Points on a hilly landscape, in no order, each with its height.
From any point a ball rolls to the lowest of the 2 points nearest to it. It stops when none of these is lower. Distance is the straight distance between rows; heights are no part of it.
q_294: [140  79 135 227 122 111 129 158 165 113 156 164 108 127  83 146 167 136
 118 166 107]  height 44.0
q_61: [123 147 159  70 123 149 169  91 160 114 135 106 134 135 122 109 125 119
  93 107 109]  height 8.1
q_5: [141 131 154 163  36 113  88 122 157 126 104 145 166 118 118 143 190 130
 129 132 145]  height 10.0
q_737: [145  40 144 219 119  71 110 190 167 142 153 168 136 110  95 170 140 146
 129 191 125]  height 49.7
q_853: [ 87 125 111  65 194 143 159 139 104 177 164 102  98 124 165  78 102 139
 128  78 120]  height 24.1
q_531: [161 129 130 142 123  96 123 144  97 130  96 108 124 137  94 153 132 135
 173 207 126]  height 48.8
q_94: [ 75 152 111 126 163 160 150 124 115 153 146 121 152 143 111  84  99 140
 108 104 160]  height 66.2
q_816: [126  84 169 189  98  92 117 156 161 101  80 163 170 105 107 163 158  71
 141 205 109]  height 58.8
q_237: [197 105 127 159 157 115  78 167 112 118  96 115  59 108 111 129 139 159
 110 165 128]  height 37.3
q_533: [187 145 170 124 122  90 108 140  98  86  52 101 116 131 116 132  82 126
 143 177 156]  height 47.1
q_994: [ 66 151  93 121 150 156 202 122 106 111 171 131  98 136 143 115 123 111
 138  55 129]  height 62.9
q_333: [157 147 128  91 106 136 157  93 141 141  95 145 182 145 107 140 138 114
 144 133 138]  height 51.6
q_856: [149 142 116 146  95 144 116 105 162 104 156 156 150 115 114 134 129 154
 129 119 124]  height 31.5
q_476: [144 144 126 168 130 129  98 156 146 123 135 118  83 141  82 110 151 162
 112 107 128]  height 25.0
q_38: [ 64 150  96 177 125 145 138 125 164 121 151 134 135 128 116  86 170 126
 136  94  77]  height 39.9
q_515: [163 134 124 129 142 115  58 142 105 143  92 123 148 153 127 163 102 126
 128 153 132]  height 64.4
q_871: [123 155 139  63 155 110 153  92 109 181 139  74  88 121 139 103 118 146
 124 108 151]  height 36.1
q_958: [176 125 169 149  65 115  65 149 106 102 130 145 170 104 115 154 127 113
 110 172 142]  height 31.0
q_624: [166 130  85 148 197 129 118 161  77 107 128  92  74 131 117 138 130 168
 132 159  98]  height 43.9
q_909: [173  93 143 149 133  98 116 176 106 108  85 122  91 102 112 150 128 129
 167 223 120]  height 45.0
q_955: [112 160 168  96 102 136 154  72 169 115 108 119 167 103 125 107 133  99
  89 115 134]  height 18.1
q_119: [159 158 124  89 159 118  83 129  93 155 134  84 113 121 126 139 117 156
  97 125 135]  height 24.2
q_36: [154 116  89 141 151 162  95 165 105  98 149 132  82 156 144 132 107 165
 117  98 112]  height 40.0
q_492: [ 97 131 114 132  81 164  89 125 133 147 123 135 126 123 144 119 158 123
 120 106 158]  height 26.1
q_287: [147 156  91  79 196 114 133 124  92 128 150  90  95 112 149 146 102 159
 126  91 121]  height 32.3
q_493: [125 140 103 110 157 156 125 127 109 126 155 107  94 107 129 115 129 130
 125 142  92]  height 23.6
q_832: [ 69 137 102 100 128 149 168  85 132 119 165 133 134 127 171 152 125 105
 126  72 135]  height 68.1
q_118: [195  79 190 169 117  94 129 167 142  87  93 152 119 102  87 152 135  89
 110 215 112]  height 68.2
q_104: [ 80 150 114 108  91 144 170  58 144 124 140 128 158 121 163 143 156 110
 130  97 137]  height 71.3
q_44: [ 93 123 155  62 118 125 153  56 139 184 155 131 173 102 186 133 130 102
 105  95 164]  height 40.5
q_988: [148 151 172 106  71  80  98 127 123 123  71 112 177 133 113 149 137  88
 157 157 123]  height 51.5
q_711: [108 149 147 147  52 139 103  94 159 138 113 135 176 109 139 108 186 128
 102 111 153]  height 11.5
q_48: [ 90 144  96 132 128 155 149 123 167 139 151 145 138 151 128  82 164 131
 119  47  85]  height 47.3
q_525: [ 92 154  80 160 142 145 183 130 118 108 149 138  84 156 121  98 125 128
 165  68 105]  height 56.8
q_158: [128 150 170 125  94 136 124 103 156  88 101 127 152  88 108 130 149  84
  93 153 111]  height 26.6
q_32: [ 98 135 105  87 165 168 143 148 128 136 165 115  95 106 136  82 123 128
 121  92  92]  height 14.5
q_747: [177 120 133 172 135 110  83 172 121 128 141 114  92 124  81 136 153 167
 116 167 121]  height 32.4
q_661: [171 105 159 168 124 110  59 148 135 128  85 132 127 143 114 137 112 123
 123 185 116]  height 61.4
q_948: [ 70 137 121 110 167 115 222 109 104 152 204 134  92 155 179  75  95 124
 131  15 109]  height 38.3
q_453: [120 134 140  55 163 124 122  91 137 161 146 112 155 128 168 131  75 130
 111 107 119]  height 42.7
q_654: [122 159 151  90 108 107  80 136 131 132  94 114 171 113 115 163 138  85
 113 123 128]  height 56.1
q_278: [100 114 136  75 192 112 199 101 102 180 200 117  95 146 168 132 115 130
  95  37 169]  height 7.3
q_373: [131 140 120  88 175 138 135 109  96 143 119 106 118 128 159 105  52 164
 129 124 175]  height 42.8
q_183: [176  53 185 197  93  38  92 189 158 139 117 147 121 108  93 163 146 132
 126 192 134]  height 54.3
q_613: [ 95 114 145 178  91 132 121 142 179 103  79 154 181 106 111 121 177 101
 137 167 116]  height 53.7
q_866: [180 161 143  83 146  94 128 101  99 105  80  99 134 131 133 150  70 136
 144 157 139]  height 42.9
q_254: [ 94 142 120 101 131 156 156 105 185 151 144 138 177 132 129  91 169 125
  87  58 108]  height 53.5
q_981: [149 114 110 123 142 167 100 141 108  89 117 118  85 154 160 121  82 158
 134 145 123]  height 34.6
q_335: [ 92 133  78 138 114 168 118 130 104 153 157 139  96 127 148 100 127 141
 152  88 147]  height 37.4
q_609: [162  88 168 181  89  86  83 179 138 135 105 144 147 141  92 145 138 139
 142 190 136]  height 58.3
q_295: [120 128  87 189 147 133 161 144 138 118 115 147  78 170 101 118 139 135
 178 120 110]  height 53.6
q_316: [206  95 127 141 164  96 108 179  86  99  89 107  76  94 119 146 138 166
 141 206 121]  height 41.5
q_659: [111 117 143  36 186 128 168 126  98 176 141  81  95 133 170 105 106 143
 108  96 156]  height 30.5
q_795: [ 47 144  94 138 103 158 178  91 149 136 135 131 199 118 171 102 187 124
 127  84 131]  height 75.3
q_915: [174 119 180 161  92  95 112 153 109  94  62 142 152 129  95 133  99  96
 145 197 164]  height 51.7
q_13: [116 123  83 161 142 166 116 168 140 103 151 158 113 165 120 125 133 130
 128  79  96]  height 47.7
q_3: [ 99 143 149  75 143 133 184  95 153 138 172 108 116 138 142 100 115 138
  98  61 130]  height 19.0
q_607: [ 69 116 143  56 191 108 150 105 136 172 189 111 156 115 179 134  81 130
 113  82 141]  height 46.1
q_166: [101 158  94 118 175 109 166 126  98 139 185 114  71 155 164  87  95 141
 138  32  79]  height 46.4
q_488: [ 73 133 127  92 135 164 124 113 146 159 148 126 174 145 153 113 146 112
  76  74 128]  height 58.2
q_926: [140 127 133 199  98 123 126 109 159  96 152 147 130 107  87 141 169 135
 118 158 113]  height 38.6
q_888: [ 65 121 116 181 104 165 122 130 168 119 107 147 168 122 129  95 180 121
 128 137 111]  height 47.8
q_802: [111 136 102 108 154 160 123 140 100 112 146 108 117 148 155 107  63 175
 144 125 142]  height 38.8
q_30: [118 130 172  42 130 128 140  88 109 158 140 103 170 142 165 140 102 104
  84 119 145]  height 45.6
q_180: [104 116 143  66 168 125 175  91 127 180 154 131 106 132 173 135 107 116
 100  48 201]  height 23.0
q_916: [ 74 111 148  79 143 125 179  72 160 192 163 148 148 110 182 111 127 116
 103  45 185]  height 33.6
q_869: [163 150  64 120 211 121 132 151  73 121 141  98  67 107 133 115 122 173
 137 104  95]  height 39.1
q_444: [138 149  68 152 163 138 131 111  90 138 170 126  73 154 132 144 140 124
 126  84  96]  height 57.9
q_93: [169 157 150  75  99 104 130 101 116 120  90 118 174 145 127 153  91 118
 150 150 139]  height 46.6
q_122: [129 103 107 174 120 166 118 174 148  81 137 168 131 158 111 151 136 136
 125 118 131]  height 54.4
q_908: [135 129  73 132 107 156 137 143 101 136 147 144 104 149 132 134 144 153
 176 114 135]  height 45.4
q_342: [166 114 100 139 164 125  87 171 109 115  83 137 111 132 118 180 117 124
 147 153 142]  height 63.8
q_614: [156 110 103 152  90 136 118 161 115 117 151 143 112 145 113 146 139 176
 174 156 133]  height 51.8
q_340: [113 153 123 143 136 134 139 121 118 113 108 129 164 127  95 135  95 128
 151 177 151]  height 59.3
q_292: [154  95 118 162  81 127 128 134 146 134 119 157 112 123 114 130 158 143
 184 185 124]  height 56.6
q_270: [126 155 129 108 122 138  92 145 130 145 152 100 113 140 108 110 130 168
 106  90 141]  height 15.1
q_124: [143 142 149 148  98 128 126 118 117 102  89 154 171 101 103 137 102 100
 144 180 165]  height 55.9
q_304: [190  53 200 186  93  64 108 184 114 100 100 165 165 110 107 158 119  67
 121 222 121]  height 65.5
q_303: [ 92 122 131  87 112 168 124 104 140 139  91 132 166 141 163 113 111  96
 133 144 127]  height 35.3
q_642: [137 163 128 111 134 128 145  83 118 160 109 104 103 122 104 111 137 122
 127 141 145]  height 42.4
q_100: [107 153  82 120 178 124 145  89 110 161 171 118  86 147 152 114 116 124
 132  66  92]  height 52.2
q_992: [160 150 103  75 167 111 126 132 106 108  95  99 114 141 142 164  85 159
 159 126 132]  height 38.7
q_306: [138 111 131 117 113 165 105 120 135 107  99 138 131 154 148 124  96 128
 140 163 116]  height 29.2
q_803: [138 151 126  95 118 132 103  86 153 133 145 133 164 107 138 132  97 134
 120 120 119]  height 38.2
q_147: [136 136 154 109 118 140  89 132 115 117 116  93  99 103 123 119 133 115
 115 180 101]  height 21.5
q_262: [132 142 151 112  50 137 124 110 126 125  81 153 194  98 133 121 134 100
 147 145 181]  height 60.9
q_344: [ 83 148  98 154 134 146 123 122 138 119 148 124 114 101 120 125 150 113
 141 130 100]  height 31.9
q_649: [136 126 170 139 101 140 117 129 132  93 101 117 121 132 104 135 155  92
 101 178 105]  height 27.7
q_243: [136  39 198 199  81  65 132 189 145  98  99 159 157 119 112 168 143  77
 126 216 126]  height 62.5
q_497: [167 136 139 138  62 117  84 115 138 125 135 145 164 116 117 158 152 132
 134 149 126]  height 22.0
q_130: [142 109 112 168 134 132  99 167 150 107 106 162 136 138  96 179 143 110
 129 140 129]  height 59.4
q_182: [ 73 133 125 106 141 136 185 105 140 158 196 132 109 149 162  70 126 135
 102  19 119]  height 29.5
q_622: [ 85 167 134 104 132 136 154 114 121 131 123 114 175 124 110 131 105 122
 123 125 173]  height 62.7
q_175: [139  82 101 186  82 153 130 125 155 137 119 180 143 145 126 134 184 126
 160 162 114]  height 61.5
q_337: [151 115  93 179 170 113 146 159 119 115 121 125  65 144  96 126 142 150
 170 164  97]  height 48.4

For each start below, name the point where the ball stops.
q_531 | q_270
q_100 | q_61
q_243 | q_32
q_609 | q_5
q_292 | q_5
q_795 | q_32
q_118 | q_32
q_488 | q_32
